Each row is a point on a tangle of strands that fork and nearly touch. The rows are in no order.
Two points are linked if the straight distance between their rows is under 77.5. Some points are linked to none.
kitud: 30	13	10	33	27	11	12	0	-7	38	27	7	2	-17	-7	-33	24	4	-34	56	10	12	10	16	-1	-1
Dafad: -3	-27	-12	-9	-6	-17	-8	1	10	-25	-28	-26	0	-9	-23	6	7	-11	3	0	10	8	5	-11	-3	12
pira: 11	5	9	-24	-16	30	-13	9	-5	-11	30	17	9	-23	52	4	15	-2	19	-7	-17	19	8	12	8	-6
fiz: -19	20	-12	-14	-28	12	21	8	-33	-7	-1	-21	-24	-7	26	50	5	26	-26	-37	-25	29	-7	13	10	-26
Popum: -19	29	-13	-7	-16	0	4	13	-40	-18	4	-6	-14	-9	41	43	-24	27	-15	-40	-33	10	2	-1	21	12
zoge: -6	6	16	-31	8	-9	-3	20	21	-30	-4	-31	8	-9	-24	3	-18	-6	8	-32	-33	2	4	12	24	-17
Tobe: 25	2	-16	13	-13	17	-4	26	15	5	-4	9	10	-27	-12	-29	28	-19	-4	3	4	-1	-43	-3	11	-1
gifoz: -17	16	16	-4	23	-39	15	-25	-24	1	11	-4	36	29	-26	-13	5	-3	-13	36	12	15	17	5	4	-20
dabat: 31	46	-8	5	15	22	-5	-5	4	-5	13	5	17	1	45	44	-40	21	-5	-26	-2	-1	8	-21	32	39
kon: 21	-36	2	-4	5	-21	7	-27	9	14	6	-11	30	5	-41	-5	16	11	-12	32	-16	-17	-2	-5	-20	22
lapi: 4	-9	5	17	13	-19	25	-15	-13	12	-3	-1	-12	3	-23	-18	-3	-16	22	57	24	14	2	-4	-14	13
zek: -30	-4	-17	24	-42	-14	-2	12	17	-19	2	3	2	-10	7	-28	-10	-10	12	-13	0	19	-16	9	-14	-2
Nug: -37	-13	34	-30	6	-19	10	-33	-23	-33	-37	5	5	22	-9	32	-6	-6	-1	-10	2	-12	-25	6	-20	-13
Kalo: 2	-1	19	-30	30	-15	5	34	4	-19	-18	-8	-15	4	7	7	-6	8	3	-42	4	-7	2	-16	-26	-30
lol: 13	31	-32	-3	-17	35	16	6	18	-14	6	11	-29	-11	20	-11	-20	2	26	22	-11	9	9	0	3	1
potim: 2	18	-8	20	-3	21	-1	3	7	31	6	-16	12	-25	19	-26	48	-15	-21	47	23	16	2	5	31	22
gupi: 21	13	9	52	21	27	8	0	2	36	10	-4	5	-10	34	-31	31	-3	-24	56	9	20	1	12	30	14
Sati: -21	-14	-15	10	-29	4	-7	22	24	2	21	3	3	-14	8	-30	6	-12	18	-24	-24	4	-20	4	7	7
Sudu: 19	-22	40	-9	-20	-3	20	10	13	8	5	-9	-10	-7	-11	-24	12	5	17	9	0	-33	2	-10	-32	11
rimeg: 12	12	1	2	-14	35	3	1	19	-11	23	2	-16	-11	13	-14	-10	-7	48	9	-34	16	11	5	37	7
tuk: 2	9	-14	41	20	-26	9	-7	-13	-1	8	-4	46	36	-8	18	19	9	-30	19	-18	24	10	1	22	-25
Gotud: 16	-20	-22	-39	-5	30	-9	-25	34	4	-6	15	-35	-4	13	2	-43	19	-16	-5	22	4	6	-8	-31	4
Vopa: -30	19	15	17	-8	33	20	20	4	1	-15	-23	-2	31	10	16	39	-13	-2	-18	-8	34	12	28	38	-37
nuz: -3	14	13	-35	19	-20	0	-6	1	-2	18	-6	-19	1	-11	10	-45	5	41	-8	-11	-26	-12	-10	-4	-4
Budo: -5	-27	23	2	14	-40	4	-36	-14	19	7	1	24	-3	-36	1	10	-5	12	21	-10	-11	-11	-13	-16	13
vas: -23	10	4	-16	-9	8	-13	0	15	4	35	5	-3	12	-7	-25	4	-16	34	-4	15	16	10	7	8	-26
vavi: 14	-4	21	24	7	-14	24	14	-48	-8	13	12	14	4	-32	-30	24	-15	9	32	-5	7	-1	22	3	3
gutor: -21	24	-19	3	-28	-14	-10	21	-32	-29	-29	0	-44	-2	9	10	-21	6	-6	-14	27	-2	18	10	-8	1
tov: 28	-34	-3	39	42	9	-15	-15	-14	-4	17	3	32	32	24	-18	15	0	-24	27	-6	49	0	9	19	-3
kob: -21	-7	19	-47	5	-7	13	-14	-14	-43	-41	-20	-19	19	-20	40	-34	0	2	-24	-8	-22	-26	1	8	-1
tofe: 2	-14	15	47	-3	7	11	22	-10	10	0	0	35	31	60	4	45	-12	-4	20	6	18	2	0	18	12
samul: 8	0	29	11	30	-34	-5	-3	-4	23	33	8	23	25	-21	-13	6	-7	13	30	22	-16	-17	19	-17	-26
baze: -4	19	20	-20	-16	-6	19	0	-27	-35	-20	-7	-34	6	-3	31	-55	23	-21	-48	-27	4	-17	32	0	-21
futo: 14	-7	-38	-45	-6	26	6	-2	25	-21	-8	7	-9	6	-1	-2	-36	-1	1	-4	32	0	8	-7	-4	-4
bolug: -20	7	-10	15	6	1	0	34	-24	21	15	0	0	12	-9	-17	44	-3	9	-4	-9	5	-5	3	10	-10
Nezan: 8	-20	4	29	-22	-6	25	5	-13	17	11	13	-1	-22	14	-3	19	2	6	18	13	-6	31	-2	-24	26
paf: -15	-18	20	-30	0	-8	13	3	12	-40	-34	-33	-4	2	-30	34	-21	-9	3	-34	-16	2	-11	12	6	-11
Sivu: 17	22	-20	-3	12	6	-9	18	-4	-34	-25	10	-18	-6	-3	25	-57	2	-19	-42	-1	-17	-8	11	30	3
nifi: 16	11	-19	15	8	-32	-16	-3	-4	13	-15	2	13	-22	-14	17	21	9	-16	0	3	-16	-19	-24	-17	-4
zivat: 4	-8	6	57	49	47	-21	-3	-40	9	2	-7	25	18	-7	-31	26	2	-5	7	-5	3	4	21	14	18
Nef: -15	-8	7	24	-18	-22	-6	-5	-6	19	19	12	34	8	12	12	16	-7	3	4	28	13	8	-8	0	-7
zodo: 8	9	2	-10	-8	-20	3	10	-24	6	-4	13	15	-6	-33	15	16	0	-5	-5	7	-27	-31	-29	-3	-15
Sili: 11	-21	25	-2	7	-10	-10	-25	32	-20	6	4	35	29	-17	-33	4	-16	4	22	19	18	-17	17	-21	-17
rad: 29	-8	29	11	-4	12	-16	-13	24	-13	3	1	24	19	-17	-49	24	-5	-7	11	-4	20	-20	-8	-16	-10
pani: 43	-16	9	37	-14	-20	6	-1	-11	-22	5	-8	42	6	6	1	30	10	-29	28	-18	5	8	-5	9	20
Pebe: -15	14	30	-10	-32	-22	8	7	-13	-16	-9	-33	-2	7	-35	5	19	6	-2	-15	-12	1	6	-9	13	-12
zaret: -14	-2	32	7	20	-7	-25	4	5	16	25	0	10	23	-16	-30	22	-16	20	4	36	6	-3	16	-4	-27
Gigum: -4	4	0	-14	-5	-8	-11	-1	7	2	-3	-9	-19	-39	-14	4	-9	-16	31	20	13	-10	18	24	-2	1
Nabo: -23	18	-20	15	-2	-1	-19	2	20	-11	-10	-29	-15	1	-13	-25	20	-10	22	9	-2	33	2	0	8	-4
dum: 28	-2	10	36	10	-26	22	17	-34	6	30	0	12	15	-9	-20	0	-2	-5	47	11	6	4	1	23	0
vimek: 18	6	-17	42	3	-2	-9	-1	-3	6	15	3	33	1	7	-13	25	-7	-19	33	3	24	-34	7	21	-1
Datal: -26	32	-25	-16	8	16	-2	16	1	-14	-2	-27	-19	6	10	-19	22	10	7	-2	-24	40	3	-17	12	-12
meri: 6	-11	-39	-17	-25	28	11	18	-3	-4	-3	-1	5	2	44	34	14	3	7	7	-4	-6	9	-6	14	24
tevoz: -22	12	22	-35	12	-3	-2	-1	4	5	32	-10	-5	10	-15	-15	-16	-5	34	-11	-8	0	9	-12	12	-21
gab: 3	-16	18	29	12	0	-27	-19	3	39	29	-16	9	2	-34	-39	21	9	-7	16	-4	-4	8	13	7	12
zino: -2	-1	-18	-17	-2	-21	-24	-12	-14	5	-37	26	-29	32	-1	-13	-27	-1	-36	-11	31	-51	-17	15	-8	6
vozif: -17	5	23	-6	13	-27	19	-5	10	-6	-43	-4	24	-6	-16	-14	7	-15	-14	-4	1	-24	3	-12	-19	-2
Faru: 30	-1	-5	-54	7	9	8	-2	10	-4	-7	0	-13	-36	-27	1	-9	-6	7	24	1	-39	-22	9	-5	-1
Suv: -21	-14	17	-56	3	-3	-2	-20	6	-18	-12	-17	-28	-5	15	-23	-45	8	4	-20	7	-20	-22	-23	-15	30
nirun: 3	2	29	35	5	7	-10	10	-16	-5	-13	3	21	-4	-2	4	55	-12	14	-5	-38	2	20	17	21	-4
zile: -25	17	13	17	9	-25	24	-13	-26	-1	-24	2	-6	0	-32	-2	-4	-27	13	31	21	24	1	-16	4	1
dini: -19	-13	5	-17	15	-18	2	9	-24	2	0	7	-6	6	-20	30	11	-9	28	-19	-17	14	9	-3	-5	-22
vig: -46	-10	11	-16	9	-20	23	-33	-12	-9	-17	-5	1	15	2	-1	-17	-13	-1	23	42	-31	-15	7	-17	26
dopu: 12	13	13	-20	0	-7	-8	-35	0	3	-30	14	-23	-28	3	-1	-20	22	1	-21	-35	-30	4	-31	-24	7
sivi: -13	-7	-10	10	1	29	-37	1	-7	26	23	3	-4	-7	22	-6	39	-21	35	24	-7	25	-18	35	16	-1
peb: 8	-4	-5	-31	6	-7	3	11	-20	0	-25	9	-6	-4	-25	24	-3	2	-6	-32	10	-26	-25	-42	10	-11
vupi: 31	-7	11	6	7	4	-25	17	19	-17	-2	2	12	20	-10	-15	36	-7	5	-7	6	11	-21	-5	-20	-29
riban: 21	-18	31	22	-10	-18	25	2	-3	9	15	9	9	-1	-9	-25	22	9	0	24	-10	-20	11	4	-46	11
kan: -1	4	15	-2	-19	-21	6	0	-24	-15	-10	2	-14	-2	-6	-15	13	5	7	2	-4	7	-8	-27	-46	-4
zavir: 26	-2	2	-14	29	23	7	-2	8	-1	11	19	-20	-11	27	3	-71	-3	-3	-23	24	8	6	0	0	34
feso: -24	-7	-26	17	-25	13	-5	12	33	17	7	3	15	-20	46	-2	5	-12	21	-28	-25	-6	-19	-3	22	12
zur: -19	-17	23	-11	-10	6	1	-30	17	29	2	-1	-30	-32	-17	-24	-1	-7	15	20	5	14	-7	-12	-19	11
Duka: 9	18	-20	-7	-10	-10	-11	-22	6	4	-15	1	-32	6	-24	13	-21	10	16	23	24	-24	-10	-21	-24	-2
Kizu: -5	6	-24	-7	-17	21	-14	-10	28	43	9	20	-31	-33	0	18	-36	13	-13	8	19	-18	-10	6	-13	-1
padib: -36	19	36	18	-13	1	16	14	-9	1	-7	-10	0	9	10	15	41	-4	-4	-20	-3	26	35	11	9	-27
lumo: -15	37	-12	-10	13	14	16	23	1	-16	22	5	-3	-7	33	10	-33	0	11	-32	-15	24	15	4	20	-9
zam: -19	10	-10	-46	-2	-8	6	1	-7	-23	-14	-16	2	-9	-4	-4	-7	18	-18	-42	-30	12	5	-28	-4	-6
debed: 17	-16	-14	-14	0	17	22	24	-8	2	-16	10	-7	-15	-1	4	12	-2	7	-25	-12	-8	-10	-39	2	8
fefu: -6	9	-29	-20	-15	19	6	23	4	-27	-9	-9	13	8	36	37	17	2	-2	-14	-11	10	12	12	16	-7
pev: 16	2	-9	-30	-10	16	0	5	-11	-28	-30	15	-9	-5	-5	17	-44	3	-13	-31	-1	-28	12	-4	34	17
zike: 3	10	19	-18	20	-10	9	4	3	-6	-44	24	3	-26	0	-8	2	-16	-10	-16	4	-31	-14	-12	-24	-16
feke: 6	-20	-6	-24	14	2	-27	-13	-15	-5	-13	39	-17	-2	14	25	-41	-6	6	-25	9	-22	3	6	-8	-2
tave: 16	3	-10	12	-16	8	19	-15	7	-5	5	14	-11	5	-18	-10	5	-4	18	57	13	18	15	12	-24	3
tega: -4	8	-30	-33	-11	4	33	22	-24	-11	9	7	-15	15	0	9	-32	19	-1	-22	1	-16	22	-20	-3	7
zaveb: 5	12	-4	16	-3	-11	-15	-6	-1	12	32	6	32	31	9	8	40	8	-3	19	23	17	10	-5	-6	-23
kevi: 23	-1	-14	22	33	-24	-18	-21	13	27	0	4	15	-13	-23	-4	21	5	-16	25	-5	20	-31	-18	-19	-12
Let: -3	-27	-14	7	-10	-3	5	-30	-3	45	-1	35	6	-17	-2	8	-12	8	-36	0	24	-7	-9	-12	-36	12
Zetun: 12	23	-20	-22	-11	13	-20	0	24	-16	11	-17	-6	-12	25	12	-33	11	-3	-23	9	13	0	-27	26	13
solap: -24	6	7	-18	4	-37	13	-18	2	-13	2	-12	37	17	-27	-13	-8	-9	-16	24	30	0	-5	9	-1	-8
guviv: 10	10	6	-6	-2	3	8	6	14	27	31	4	-30	-16	-5	7	-41	10	29	-15	-1	-29	1	-27	3	8
Botar: -3	3	21	-35	-1	-5	18	8	0	-39	-15	-20	-21	-1	8	-18	-55	8	2	-30	-3	-12	3	-19	-4	27
lorug: 10	11	-9	23	-3	33	6	-1	15	36	11	12	-13	-12	19	-12	47	12	-3	39	-32	5	4	14	-22	3
ganid: 23	3	-15	-28	15	25	-3	-19	13	-10	13	20	-23	-11	42	1	-49	16	1	-13	3	21	26	-6	-22	10
vovik: -20	7	41	9	15	-34	-2	-10	-39	1	24	-29	27	23	-31	-34	15	2	-27	20	9	18	8	8	20	-9
Memed: 1	-7	-6	9	6	36	-36	-15	30	31	3	-19	25	10	44	-14	50	4	-12	32	-18	12	-1	35	2	14
nel: -13	-10	22	11	9	2	13	-20	14	38	-3	9	4	-34	-2	-41	19	-15	-13	16	11	18	13	-4	-16	6
guti: -7	4	-11	-53	-7	12	19	-9	-31	-5	3	24	-22	27	8	-4	-48	13	0	-14	16	-31	12	-12	-9	7
tuvik: -30	-4	3	-8	3	-14	2	-9	6	25	-2	19	14	-11	13	7	6	-17	5	-19	32	0	27	-13	-9	-13
kun: 9	-20	-11	-23	4	-13	-30	-12	1	18	-25	21	-61	20	8	-14	-38	-1	-27	-4	12	-46	-8	16	3	25
Tolu: 30	12	-1	19	12	-17	14	-7	3	31	19	7	16	-32	-15	-13	-6	0	-34	45	29	-2	-14	0	9	-6
gugu: 22	9	6	7	7	16	1	12	21	-10	-4	7	-14	-11	-8	-3	2	-14	41	-5	-25	-5	14	1	18	-15
Bef: 15	0	9	29	7	-7	-11	19	15	-8	-12	-5	11	-1	-25	20	33	-19	26	2	-22	-14	16	11	15	-12
tagu: 21	5	-32	14	-25	34	19	19	12	18	-8	21	-6	-31	15	-2	24	-6	-5	13	-10	-11	-44	-4	10	13
kesik: 24	19	-34	-6	-16	42	24	18	30	3	9	18	-28	-38	3	-10	-10	7	-1	19	-11	-11	-17	9	-5	4
tuzan: -5	26	0	-10	-22	-10	3	26	-6	-27	-24	-14	8	-9	-1	-1	18	12	-41	-9	35	2	3	-4	-13	-11
zamud: 2	-12	21	-39	-25	9	8	-12	-1	3	17	29	17	-14	-9	-19	0	-8	21	-2	-6	-10	-11	1	-8	-11
vurag: 29	-23	11	32	29	-19	2	-5	-23	20	40	-3	27	12	-2	-29	-11	10	-22	33	-12	-4	17	-1	31	-10
burib: -6	15	-19	12	-7	-4	8	31	5	-32	-24	4	-18	-6	-2	19	-37	-4	-2	-39	-17	-7	-12	8	9	-20
liziv: 16	-28	27	26	20	3	-5	-9	-20	-9	10	14	35	8	22	-21	41	-17	-13	15	5	41	15	8	-6	-1
Pumap: -14	23	-29	-11	-8	6	7	24	-20	-3	11	-18	3	-14	65	18	-24	20	-4	-21	-33	2	1	-8	22	43
Bagi: -4	11	-8	33	-16	-15	1	27	8	-17	-17	-2	30	10	-11	28	24	1	-23	-23	-11	-2	-22	3	4	-30
tusot: 9	-3	-11	21	7	24	-20	-8	8	37	31	-2	19	29	9	-4	47	2	0	22	20	4	9	1	16	-1
Nudok: 8	-19	39	-4	-35	-1	8	4	-4	-15	-8	9	-20	-1	11	-2	-17	6	28	-18	5	-29	8	-20	-20	13
ven: 14	14	-16	18	-13	8	-9	39	9	-18	-13	-8	12	-3	0	9	38	-9	0	-14	-15	4	-44	-2	20	-13
Peva: -5	-35	-14	23	-15	-11	-6	-27	20	37	7	10	7	-16	-15	20	-1	-8	18	3	-5	2	-5	-9	-7	13
fefet: -25	-13	-4	1	-16	-26	-14	-16	-18	-1	-22	31	-6	31	11	0	-26	9	-26	-29	18	-40	-4	-1	-29	3
kelaz: -38	22	-12	6	-20	-6	26	16	-44	4	-15	-3	-28	-2	-9	40	13	11	-12	-22	-13	24	-8	-5	2	-23
lok: 3	-21	40	13	27	-28	10	-24	-6	24	32	-9	23	7	-5	-48	-17	1	-17	39	1	2	0	0	12	4
gov: -10	20	-8	39	-9	16	1	12	-17	-12	-10	-17	21	31	10	-20	47	4	-9	24	-28	16	-6	27	14	7
Nimi: 14	25	-19	-26	-13	8	-14	10	-25	13	22	14	-33	-36	23	5	-10	24	-1	-4	8	-9	-8	-11	-10	4
zon: 1	-11	-18	-15	-30	24	-18	-13	44	27	32	7	-20	-24	-11	19	-17	15	3	19	0	8	-17	8	-13	-5
kego: 18	4	22	56	46	25	-20	-18	-22	2	2	0	17	0	0	-34	17	-11	-1	27	0	22	13	30	23	5
mino: 21	18	-21	-3	-27	21	4	-16	21	-10	-4	6	-30	4	-11	1	-10	11	24	33	9	-2	5	-5	-20	-7
fugi: 34	14	-22	-30	-8	32	0	-12	5	-16	-27	24	-20	-27	2	1	-43	8	-20	-8	-1	-22	13	-2	18	30
nud: -28	-17	30	-43	-11	-2	7	-26	13	16	-1	-13	-24	-31	-3	-31	-16	-5	12	2	11	-16	-24	-21	-18	17
Nimom: -14	17	6	10	-22	21	-44	10	-18	5	13	-32	10	24	15	1	60	-2	10	15	11	8	-9	19	44	6
bobo: 18	-16	34	35	19	-24	7	-9	-8	43	44	19	5	-4	-14	-11	1	-5	7	38	4	-6	-14	25	-23	-11
ref: -4	-19	1	21	22	4	-18	0	11	-16	-2	-14	17	39	-40	-11	16	-23	14	6	7	25	9	32	12	-13
Lutus: -31	32	12	28	1	-24	9	17	-16	5	5	-17	24	0	-6	-4	44	6	-30	-2	-8	15	28	24	3	-20
dobi: -19	0	-7	8	-22	-20	7	12	-28	-19	-36	11	-34	4	-8	1	-33	-11	3	1	32	-24	6	21	-13	16
nezip: -13	-8	-41	-14	-16	11	-8	-12	19	11	15	13	2	3	36	5	6	15	-1	-8	3	9	7	-14	-28	2
sozi: 22	6	13	-9	20	8	-14	37	17	-20	18	-12	8	0	-18	4	-1	-7	29	-31	-47	-8	7	15	33	-16
nofib: -34	-2	7	-18	19	-2	17	13	-10	1	-6	-17	-19	10	-23	30	-5	-7	11	-38	-23	33	7	10	15	-37
lizad: 12	-11	-7	6	-28	7	0	-4	6	-17	-7	4	12	-18	10	6	36	5	10	-3	-47	2	9	-8	-2	18
dugu: 1	3	-28	-16	3	15	18	15	-9	-19	-28	0	4	24	6	56	12	15	-13	-26	-15	8	18	-14	3	-19
Bap: 3	3	-2	-1	-5	5	-2	13	29	20	15	-3	-33	0	5	-3	-10	3	26	-12	18	-9	0	-36	-7	-7
bis: -15	21	-5	-26	4	3	2	27	2	-18	-3	-40	-16	-2	14	8	9	20	-13	-36	-27	34	16	-24	13	-7
Vam: -23	-20	26	-13	12	-37	5	-20	-24	-10	-9	9	15	14	-24	22	8	-14	23	4	-9	-3	-17	-5	-20	-7
zod: -5	-25	13	-20	6	-13	4	-29	32	29	3	-10	10	-15	-19	-9	-9	1	-25	36	34	-10	-8	5	-30	10
Zuval: -10	-1	5	41	-11	-30	27	-3	-2	-19	-21	-7	34	15	-1	21	-7	-6	-23	4	18	8	32	-9	3	-5
kug: 9	24	-19	-15	9	10	25	6	-19	-22	17	2	-13	22	10	21	-48	22	1	-22	-7	-1	44	-15	15	24
bik: 34	-21	1	-18	34	23	-4	-5	5	5	-18	26	-36	9	23	-4	-67	1	-20	-33	10	-17	7	-6	6	38
Vid: 26	-27	20	-1	11	-44	15	-19	-8	-6	25	-18	38	30	-14	-3	1	13	-21	42	4	-19	13	-4	-10	9
fite: 11	10	42	-23	11	-7	5	7	-21	-41	-1	-10	-20	17	18	1	-70	12	-1	-42	11	-2	-9	-7	4	32
povel: 7	4	7	10	16	35	-40	13	18	40	24	-15	-9	-17	7	-33	43	5	0	-2	-10	-2	-8	12	10	0
Sabe: 15	-32	-6	-10	-13	5	-29	-18	20	19	-24	16	-47	-6	-1	14	-41	5	-26	-2	20	-44	3	18	-11	26
figi: -18	-3	-25	-9	2	7	0	33	6	12	16	-19	12	-20	54	9	5	2	10	-23	-42	-2	-1	2	22	24
lipe: -33	4	-7	-24	-16	-11	12	-16	5	-3	-3	-4	6	14	-20	-19	-12	-9	5	11	34	-8	1	-10	-15	4
suma: 11	-11	-4	36	43	-14	-7	-8	-22	-18	9	-1	34	36	-18	-7	5	-1	-21	27	-19	40	4	20	23	-24
Zubam: -16	-13	8	-22	8	-18	0	-23	21	-8	-25	-1	24	-3	-11	4	-6	-5	9	-24	-27	-23	14	-18	-13	-3
Viror: -8	15	-7	40	0	-15	34	0	-2	-16	-11	9	40	31	-11	11	4	-6	-24	16	6	23	11	13	8	-26
moso: 38	3	1	-44	5	25	0	-10	11	1	-7	15	-28	-45	-12	11	-49	5	-7	7	5	-36	-9	9	13	23
fufi: -2	0	-37	-9	-12	-3	21	20	-6	-12	-14	1	5	22	-3	27	5	24	-13	-19	2	-26	30	-16	-15	2
Lazal: -6	-23	4	-24	6	2	-9	-25	13	-3	-24	24	2	-15	-2	12	-36	-15	9	-3	15	-35	-9	17	-25	-1
Kazum: 15	-13	5	33	25	15	-12	-4	-27	4	13	11	7	0	-29	-31	23	-21	18	37	-1	20	-4	41	10	4
Kesog: 25	-9	15	-14	10	-3	-13	30	23	-15	-3	2	0	0	11	-6	17	4	8	-26	-5	-6	-4	-13	-27	-26
meger: 3	-25	-8	3	7	3	-22	-11	39	-16	4	-6	15	12	-18	-16	8	-19	24	20	6	23	11	30	-14	-15
Kured: -2	-18	12	42	-27	-4	20	17	-16	13	20	9	22	9	24	0	32	-11	5	3	21	5	15	-6	4	19
Vunu: -15	-11	-11	19	-36	-11	-18	-3	24	-1	9	-11	-7	-24	17	-22	-8	-2	0	2	24	15	-5	5	-32	14
miv: -21	2	-3	-17	-14	19	-17	7	-21	7	16	5	1	-17	43	4	34	-18	29	10	-3	32	-4	14	16	-1
Zame: -3	11	-2	11	-16	-18	-3	4	12	-19	-29	-7	-7	31	-12	38	-11	8	14	-18	17	-12	3	-27	-11	-26
dok: -12	7	-12	8	-16	1	-22	10	-5	1	4	-32	11	1	5	27	50	-17	5	19	22	11	11	2	40	7
pim: -32	16	2	6	0	-23	21	5	-45	-3	-33	4	-19	-12	-30	23	2	-16	1	-6	16	14	-16	-7	-1	-15
Mopom: 8	-26	38	12	1	-9	21	6	-25	-21	-6	4	30	24	3	-14	36	-8	-22	-2	7	37	9	-15	-13	-10
tosif: 34	-19	7	28	1	-37	14	-11	-3	-9	1	-5	41	5	5	11	-9	13	-34	26	12	-5	21	-17	3	2
zife: 17	-9	0	-12	-23	-8	-17	-8	44	2	16	-21	-12	-14	-16	0	-14	22	15	2	-32	-27	2	5	-27	1
puda: -8	-3	-17	10	-17	23	1	-25	14	46	8	38	-12	-28	2	17	-12	15	-34	28	31	-1	-10	11	-33	-3
nere: 24	25	-16	-16	-6	23	-9	-12	15	-3	26	-8	12	-4	27	31	-19	12	15	-8	-27	5	-3	-29	37	18
petes: 11	23	-15	-6	-15	5	-27	-5	19	-28	-21	-7	-13	12	16	22	-17	20	5	-23	6	-1	13	-29	2	-13
sul: 10	-9	-17	9	-24	16	10	32	5	10	6	-6	-13	-2	21	3	14	7	12	-21	6	-11	-16	-46	6	12
Fetig: 11	-3	-1	-7	3	-2	11	-6	21	27	-8	5	-34	13	-14	3	-14	1	18	10	31	-36	-21	-30	-27	-3
Nuguf: -9	27	-14	-8	-28	-19	-26	12	-13	-21	-6	-3	-41	-4	18	-8	-45	25	-8	-26	12	-17	2	-2	-10	6
nitef: 10	-5	-24	7	38	-7	-15	-10	20	39	13	17	10	-21	-26	0	20	-13	-7	30	3	4	-11	20	-14	-18
lituv: -23	27	-22	-17	-13	-17	-22	8	-40	-16	14	6	-20	-13	27	22	-37	27	-18	-39	-10	2	13	9	-1	7
kalal: -17	-10	21	3	18	-34	40	-26	-13	9	1	-4	6	-5	-4	-24	-20	-21	1	49	39	-9	-20	0	-10	23
Seme: -5	-11	-49	-2	-15	12	-14	-3	11	21	-5	5	4	-12	44	32	17	7	-7	8	16	1	-4	-4	-5	16
sameb: 17	-21	-15	-24	-6	8	-23	0	35	7	34	-7	-26	-32	0	13	-25	10	19	5	-22	0	-1	23	-18	3
peko: -7	-29	-24	7	-19	-8	-8	-21	10	10	-9	20	-5	9	15	3	-14	13	-13	-24	9	-13	8	-19	-39	14
Dake: -7	-16	26	39	24	-18	21	-19	10	34	18	10	22	-15	-3	-51	-3	-13	-21	28	-9	10	17	6	2	7
mesoz: 1	40	2	4	18	11	7	-6	-22	-14	18	8	8	18	28	48	-47	14	-14	-36	2	21	31	-2	23	33
mena: -3	3	18	14	-24	13	-5	5	-1	-17	-3	5	30	-2	22	33	43	-3	12	-15	-47	1	18	13	25	-7
naso: -5	6	37	-42	38	-3	20	10	-1	-33	-42	11	-10	-1	13	-2	-24	-6	-3	-36	-8	-21	-10	-12	-23	-20
Feket: 5	-15	-11	30	16	17	-28	-1	4	54	39	-11	-1	-2	-21	-27	36	16	-17	13	-16	-7	-13	24	-11	12
mot: 2	-14	-19	23	18	35	-7	10	2	20	12	7	-15	-3	-7	-21	31	-23	35	27	-11	18	-4	23	12	6
Raro: 11	16	-1	-41	23	-10	-13	-14	-13	-14	-12	-2	-13	-27	4	7	-32	19	-11	-34	-20	-5	4	-35	-6	11
lerag: -22	6	-15	-51	2	10	26	-5	19	-28	-16	-6	5	17	-12	-12	-29	-7	7	-1	11	-5	18	-1	-8	-8
kodug: -10	-4	-5	42	19	18	-16	17	1	-11	-4	-21	20	47	-19	-11	26	-16	-9	-6	12	39	-7	21	32	-16
nubu: 1	-8	-11	-24	12	2	1	2	-16	-6	3	27	-2	5	4	36	-22	-4	29	-27	-6	3	7	-12	0	-21
ropa: 11	-21	-22	-58	19	3	19	13	13	-2	9	-13	-7	-9	-30	-6	-13	-7	19	15	-6	-27	-2	11	-5	13
sedi: -8	-40	19	-23	-5	-1	-11	-28	30	8	-11	13	-18	2	5	16	-36	2	-9	0	16	-60	-25	19	-30	22
zum: -12	4	17	11	-2	19	31	11	2	8	-9	-25	-27	11	-19	31	23	-10	4	-32	-21	35	2	28	26	-52
mubiv: 2	-5	-14	0	-12	23	-15	-11	20	25	17	-13	12	-6	1	6	43	-8	-1	24	29	12	11	-5	27	13
sokop: -31	-1	-26	35	39	37	-32	1	-28	17	1	-18	14	31	-2	-32	38	-5	-1	0	-5	18	-12	16	18	15
Karon: 6	12	22	21	10	-10	-20	-10	-11	15	18	-23	26	20	-28	-41	33	15	-16	16	4	-1	18	-4	21	1
gela: 12	1	0	1	-30	-10	-7	-27	-10	-5	-15	8	-4	-32	-10	12	-1	12	13	-5	-34	-29	11	-17	-12	17
Fomor: -27	23	-21	26	-20	-13	8	25	3	-13	-25	12	5	2	-6	24	-8	1	-17	-40	-10	-10	-21	11	-5	-31
Dazut: -23	13	19	21	15	-39	9	10	-2	-3	-19	-18	19	-12	-18	-11	26	-6	-16	-8	-6	-3	23	2	-14	-5
nin: 9	16	34	-22	-5	-2	21	3	-22	-43	10	-8	-10	26	-2	33	-59	21	-9	-48	-12	11	3	6	-3	-3
kozap: -10	16	0	21	4	22	-29	5	24	-25	-18	-19	-4	8	11	-12	39	-15	27	6	-19	35	3	18	26	-12
femuf: -18	-9	-12	26	-14	-30	16	6	-11	-14	-29	0	-6	0	-32	1	-25	-20	15	9	11	-17	-26	3	-14	16
masas: 9	18	-3	-8	10	31	-23	39	14	9	11	-22	-2	-13	28	-19	39	-6	9	-3	-14	-6	-12	8	41	-2
dumor: 2	-21	21	13	-20	-9	-5	5	2	-13	-22	3	-16	15	2	24	-21	-3	23	-37	19	-30	7	-28	-2	5
Muz: -3	-13	-16	20	23	27	-12	-16	32	42	12	20	-4	-12	-11	-13	23	-17	2	27	-2	30	-11	19	-4	-13

A fork is a point with three links, a tip a point with one. Leave the first point through the second and follow the links. Name the first fork or tip that comes.
tega; kug => Kured
nirun; mena => kozap
baze; nin => Kazum
lipe; solap => masas
tagu; Tobe => ropa
mot; Muz => Bap
nubu; feke => peko

Follow the links from the first point to the second, and from the first to the third. Name the last point that the two ways share.
zodo; samul; zum => Bap
kozap; Gotud; kun => gugu
pim; vozif; nezip => dini
burib; samul; tosif => lol

Name the points in between on the shortest way along the links from the first point to the second, in order.
meri; rad => Seme, nezip, peko, fefet, zino, kun, Sabe, sedi, Lazal, feke, nubu, dini, nofib, zum, Vopa, padib, Lutus, Dazut, vozif, zike, naso, Kalo, Kesog, vupi
nofib; figi => dini, Vam, Nug, kob, paf, zoge, sozi, gugu, rimeg, lol, mino, tave, lapi, zile, pim, kelaz, fiz, Popum, Pumap
nubu; dum => dini, Vam, Nug, kob, paf, zoge, sozi, gugu, rimeg, lol, mino, Duka, Fetig, Bap, sul, debed, peb, zodo, nifi, kevi, nitef, Muz, mot, Kazum, vavi
ropa; zavir => Faru, moso, fugi, pev, Sivu, burib, Fomor, Bagi, ven, Tobe, tagu, kesik, lol, mino, tave, lapi, kalal, vig, lipe, lerag, futo, Gotud, ganid
zife; tega => sameb, zon, Kizu, puda, Let, peko, nezip, Seme, meri, fefu, dugu, fufi
